A landscape with many peaks, sampled at points; each row gives a point and its height.
From any point a climber steps to the highest of the 2 points nearest to it. It stops when none of these is higher. Distance is the straight distance between rows; heights are no part of it.
Guf: [ 18  11  15 -22  -3  11   6  18 -19  14 -14  28  19  -6 -31   6 -26  -7
   2  22]  (h 247)
nebuz: [-24  -4   6  22 -21  21  -6   5  30  26   6   4  25   0 -27   4 -24 -48
  10  27]  (h 398)
sog: [  3  11 -12  11   7   4  12 -14  -8 -11  -3   1  -3 -27  22  14   1  31
 -45 -26]  (h 318)
vafuz: [  3  -2   8  11  14  18  14  -7 -12   7 -14 -10  46   5  -7  28  -6 -34
   5   9]  (h 399)
koval: [-15   3  -6   1 -31 -17 -25  -2  -1   6   2 -19 -15  18  10 -16  -1 -11
  22  -2]  (h 293)
bavo: [ 16  28  -2 -14  13  -3 -20  25  -2 -19  22  16  32   3  -5   1  10  -5
  14   6]  (h 427)
Ved: [-40  -7  -3  16  12 -19 -26  -8  43   3   9  31  -4  15  13 -13  29  21
  16   3]  (h 397)
loz: [  5 -13 -37 -10 -10  20   8 -22  21   6   7  11 -18  -3  -1 -18 -28   5
  -6  -4]  (h 205)
Nore: [-16  -7  -3  12   3 -29 -27  12   9   1 -13   8 -19  19  27  15  66  40
  20   2]  (h 402)
Zela: [ -2   7 -23 -11  -1  -1  12   5  27   9  14  14 -23  10   3 -16   7  -4
  -5  -1]  (h 223)
nizez: [ 13   3 -21  -9  30  10 -28 -21   0  -5  11  -2 -12 -12  -5   4 -34  13
 -37  20]  (h 461)
tol: [ 21   4   4  30  -5   3 -15 -11  16  -4  60  -5   3 -12 -21 -26  22  -2
 -14 -17]  (h 7)
Rol: [ -1  33  28  11   5 -21  -2 -19 -31 -21  -5  -9  16 -14 -22   1   2  10
 -21  -3]  (h 90)
tozal: [ 12   8 -13  10   4  -4  15 -25  10 -12 -18  -3  -4  -4  25 -22   2  29
 -24 -36]  (h 263)
bizi: [ -1  21  28  -3   5  10   8  -3 -43 -14   0   2  28   9  -3  -3  18  -2
  -4 -21]  (h 109)
Kulum: [ 27  27  13   2  26  -4 -23  13   0  -4   5  -1  42   9  -2  18  -3 -34
   5 -16]  (h 366)
mago: [  1 -20   0  -9   4 -14 -16   8  19 -21 -15 -11 -22   5  25   8  51  28
  43  15]  (h 438)
Sabod: [ 15   5  25 -12   4  -8 -10   0   2 -18 -15 -13 -12 -12  -4  13  26   6
  -4 -14]  (h 480)
zudak: [ 25 -25  41  12  -7  -3  19  30 -10  27  -5 -29   6  12 -12 -28 -35 -36
 -19   3]  (h 406)
tates: [-23   2 -28  19  -1  31   6  12  32   6   1  -4  31   5  -6  17 -15 -39
  15   3]  (h 368)
sos: [ 23 -41  13  12  -6  40  21  19 -15  18  -1  10  18  10 -35 -11 -25 -37
 -21  -3]  (h 502)
muvub: [-27  -3   3   4  -9  23 -17 -22  12 -34   7 -26 -38   2 -18 -10  13  23
 -20   5]  (h 415)
delar: [-33   8  -9  18 -16  10 -16 -13   9   1  11 -18  -8  12   8 -13 -20 -23
  13 -31]  (h 276)
nev: [-20  16  20  -7  22 -26 -16  -2 -14  -4  -4  20  -1   1 -15   4  -2 -27
  -9 -10]  (h 474)
nerib: [-18  17   3  13 -15 -17  12  18  21   0  -7  11  -2 -11  22   5   0  15
  -9   5]  (h 243)
lalep: [ 40 -18  27   7  18  -4  25  12  16   4 -21 -15  22 -11  10   7 -16 -13
  -5  29]  (h 510)
pozo: [-27   7  -5  -1  14 -33 -16 -13   9   7  -3  32   8  11  -3 -12  24  -4
   8 -20]  (h 436)
Vevup: [ -4  10  13  35   0  -4 -13   9  -6  10  39  12  26   2 -16 -24  34   7
 -15 -13]  (h 24)
Ridi: [-17   0   5  -1  -5   2 -24 -22   8 -35   5 -21 -28  -2   3  19  27   3
   2 -11]  (h 444)
losu: [  2  18 -18   3  17  14  17 -12 -13  -4  11   2  -1 -13   0   4 -28  27
 -30   2]  (h 391)
Ros: [ 28 -22  24 -14  20   2   5  -9  17 -10 -20 -29  15 -24   9  10  15   2
  13  25]  (h 590)
Fovo: [ 19 -13  32  20  11 -22  10  21 -13  15  12  -1  15  -1 -24  -5 -18 -39
 -27   0]  (h 455)
Mit: [-17   1  -3  -8 -24 -36 -14 -19 -17  -2   3 -14 -19  -2   2  -4   5  25
  41 -11]  (h 309)
Fen: [  3   4 -18  19  -8 -12 -12  24   5  -6  26   9  33  -6  10  -3   5  -4
  13   5]  (h 547)
dunon: [-11  20   6  14  13  10 -19  -1   0 -24  -6 -14  48  14  10  11  -5 -19
  13   1]  (h 352)
tifi: [-16 -21 -20  20 -24 -30  -5  -4   5   1  15 -19 -29   2  29  18  29  13
  -1  25]  (h 385)
dozat: [  3  -1   4   5 -10  -7  24  50 -16 -13 -17  -3 -15   7   0  14 -21 -50
 -25  17]  (h 329)
Goro: [-16  -6 -20  -6 -33  -1   8   4   6  19   5  17 -24  -3  40 -14  13  36
  43   4]  (h 499)
Gipe: [ 46 -15 -17  15  12  11  26   9 -26  23  24  -1 -10 -16 -26 -19 -41  -7
 -27   4]  (h 458)
Nepez: [ 31  13   9 -11  15  11  15 -27 -28  18  13 -33 -32 -12 -29  16 -15  -2
 -18   8]  (h 564)
vem: [ 20 -10  -4 -26  21  33 -18  -2   5  13  -6  22  -6  -1 -38  -9 -42   1
 -20  -5]  (h 208)
suba: [-16   0  24   9 -39  23   7   4  13  51 -10   8   4  12 -18   8 -28 -24
  17  18]  (h 421)
Fum: [-33  -7  -7  23   5 -32 -43  22  -7 -23   4  15 -20  16  10  12  39  30
  48   2]  (h 360)
pas: [ 21   1  19 -27  20  32  -6   0 -33  13 -17  15  -8  -5 -37  17 -25 -18
 -10   8]  (h 226)
mirab: [ 36  -4  -6  12   7  16  30  12   2   8  31   8  10 -18 -17  -4  -5   2
 -19  -5]  (h 509)
guz: [  4  28 -16 -11   7   4  21  11   0  10 -13   0   2  27  43  13  15   1
   5  -6]  (h 201)
Nufe: [ 11 -17  -9 -22   4  26  20  -3  29   1 -19   7  -5  -5 -19 -12 -34 -14
 -22   5]  (h 188)
Tozaf: [-26  13   2 -29  -7 -27  -3 -10  -7   2 -19  10 -22  -1 -11 -10  -3   0
  43 -22]  (h 298)
Ran: [ -4  15 -40  -7  11 -23   7   9  25   1  -4  15   9 -26  15  28 -34  -6
  30  -6]  (h 303)
dapuz: [-10  -3  -3 -23   3  -1  15 -14  -5  -9 -28  -2 -27   2  21  -2  17  30
   2   7]  (h 411)
Feb: [  1   6  -4 -11  22   0  12   1 -21  -7 -10  -4  -6  32  35   6  23  -8
 -31 -28]  (h 171)
Mon: [-26 -16 -36  14   2 -24  -8 -12  48 -11  -1   8 -11   6  18  -3  42  23
   4  -1]  (h 388)
zin: [-15  10 -26   4  17 -11   6  -4  38  -2  10  20 -10  16 -12   3   4 -35
  -2 -18]  (h 241)
lel: [-18  20 -21  17 -12   0  -5   1   6   6   5  10  -2   5 -11   3 -23 -39
  -7 -24]  (h 259)
Popa: [ -2  34  -6   5 -17  -8  16  20  25  15   2 -19  -6  11  33  30  16   7
  11  -2]  (h 219)
gisel: [ 22  17  -5  -9  12  12   4 -13   5  -1  -8 -17   8  15  35 -31 -14  25
  -3  -7]  (h 225)
poze: [ 29   6  11  15 -10  -4  24  34  19  -3   2 -12  13 -17   2  -4 -38 -15
  -6  18]  (h 422)
Bimom: [  4 -14  15 -16  15  20   0 -32   0  -8  14 -12  21  -1 -44 -14   2 -13
   3  12]  (h 550)
Div: [-12 -14 -16 -26   8   7  25 -14 -20 -21 -14   2  -9  23   4  10  18   2
   2  21]  (h 450)
Ririz: [-31  20  16  21 -12 -19  13  -2 -26 -17   0   6  15  -9   0  -6  21  32
 -28  -4]  (h 68)
Depi: [-14  -6 -28  -8  12  13  -7   1  25   1 -11  16  12  -4   4  22 -31 -16
  10   3]  (h 334)
fegev: [-38   6  -2   7   0   1 -41   0   9 -37 -12 -20 -28  10   0 -10  23  46
 -18  20]  (h 374)
mel: [-18  13  15 -32 -28  -7  -8  -5 -21  -5 -16   4  -3 -26 -25 -15 -18  17
  40 -12]  (h 290)
Pil: [ -9  -8 -10 -11 -15 -25   1 -10 -10   0   5  -4 -29 -12  16  13  30  34
 -12   8]  (h 378)
bidap: [-12  -2  16  20 -32  -5   2  10 -22   2  18  16  11 -15 -18 -10  11  18
 -10  -7]  (h 45)
baz: [-14  12 -20  -8  -5 -26   1  34  21  -5  -7   9 -16  -6  21  21 -18  -2
  24  16]  (h 275)
Num: [-33  -5  -2   4  -9 -33 -23   4  -8 -26 -15  -3   5  -5   6  13  21  27
  39 -12]  (h 326)
Dez: [  3  -2 -13  27 -24   0  16  25   3 -14  13   6  20 -21  -1  -6 -23  -7
  -4  33]  (h 392)
gagat: [-14 -25  13 -12  -3   6   7 -15  -2  -8  16  -5   5   6  -4  -4  10  -3
  -4  14]  (h 505)
Kegef: [ 27   5  -3 -17  14  24   4  -3   3 -10  24  12   6 -11 -32 -21  -2  -1
   1   2]  (h 604)
fuv: [-18 -33 -11  -7 -19  -4 -10   7   6   6 -14   0 -42  15  37  -3  35  24
  41  -4]  (h 470)
segel: [-21 -24 -37  20 -15 -30 -24  -6  17  -4   4 -12 -10  11  47   1  31  36
  21  -2]  (h 426)
deru: [ 20  -4  15 -33  -6  10   5   2 -28  -8 -19  10  12 -32 -18  -9 -24  15
  21   8]  (h 273)
lumuf: [ 38  -1   5  -3  21   5  34 -16 -19  28   4   2 -27  -9 -17  -4 -27  -6
 -31  -5]  (h 524)
Bofo: [  6  19 -12  -4  15  15  28 -15 -20   6  -4   3  34  12   8  -7  18  -5
  13 -27]  (h 128)
gori: [ 21   6  27 -15  27  -6 -16 -18  -2   2   2  -4  10  -7   6  18  11  14
   6  21]  (h 532)
nosi: [ 30 -20   4 -24 -13  33  -3 -26   7  13   2 -24  -6  -6   6 -23  -2  22
  21   1]  (h 178)
vup: [-29 -12  -5   4   7  -2 -30   9  11 -23 -26  -2 -27   8  26  -1  47  60
  -8   2]  (h 356)
Veg: [  5 -34  -3  10  -2  38  25   2  -4  11  -6  11  38   2 -16  11  -6 -43
   7   1]  (h 437)
gen: [ 28  14  12  -2  16   1  12  -3 -11  -1 -11 -13  12   8  20   9  19 -23
  -3 -47]  (h 147)
gafeg: [ 20 -32  24  -1 -29   1  18  28 -28   8 -13 -18 -12   7   4  -4 -30 -43
 -32  13]  (h 372)
Zak: [ 30   1   5 -24  -8  16 -11  -7 -11  28   5  -1  10  11  20 -28 -10  14
  11  -7]  (h 196)
genut: [ 24  11  -9 -18  26   1  -5 -31 -23  -1  27 -14 -42 -19  -8  18 -13  21
 -43  21]  (h 521)
kag: [ -5 -18  23  12 -23  29  -6  12  -7  41   3  16  10  15 -26  -1 -26 -28
 -11  -5]  (h 445)
dep: [-11  -6  41   0  -4 -18  -1  -3 -26  13 -15   7  14   5 -19   3 -10 -38
  -6  -3]  (h 511)

Call two points neighbours if one is among the 2 nearest of the other. Go from one point of each pair to the other, from neighbour to neighbour, staying as high as possible. Name the lowest point that can't be avoided.
Kegef, Nepez: Gipe
Ros, sos: dunon
Fen, Ros: Dez
Ros, Goro: vup
segel, dep: Mon

For each start below, name the point where the climber stops.
Zak: Nepez
nosi: Nepez
bidap: sos
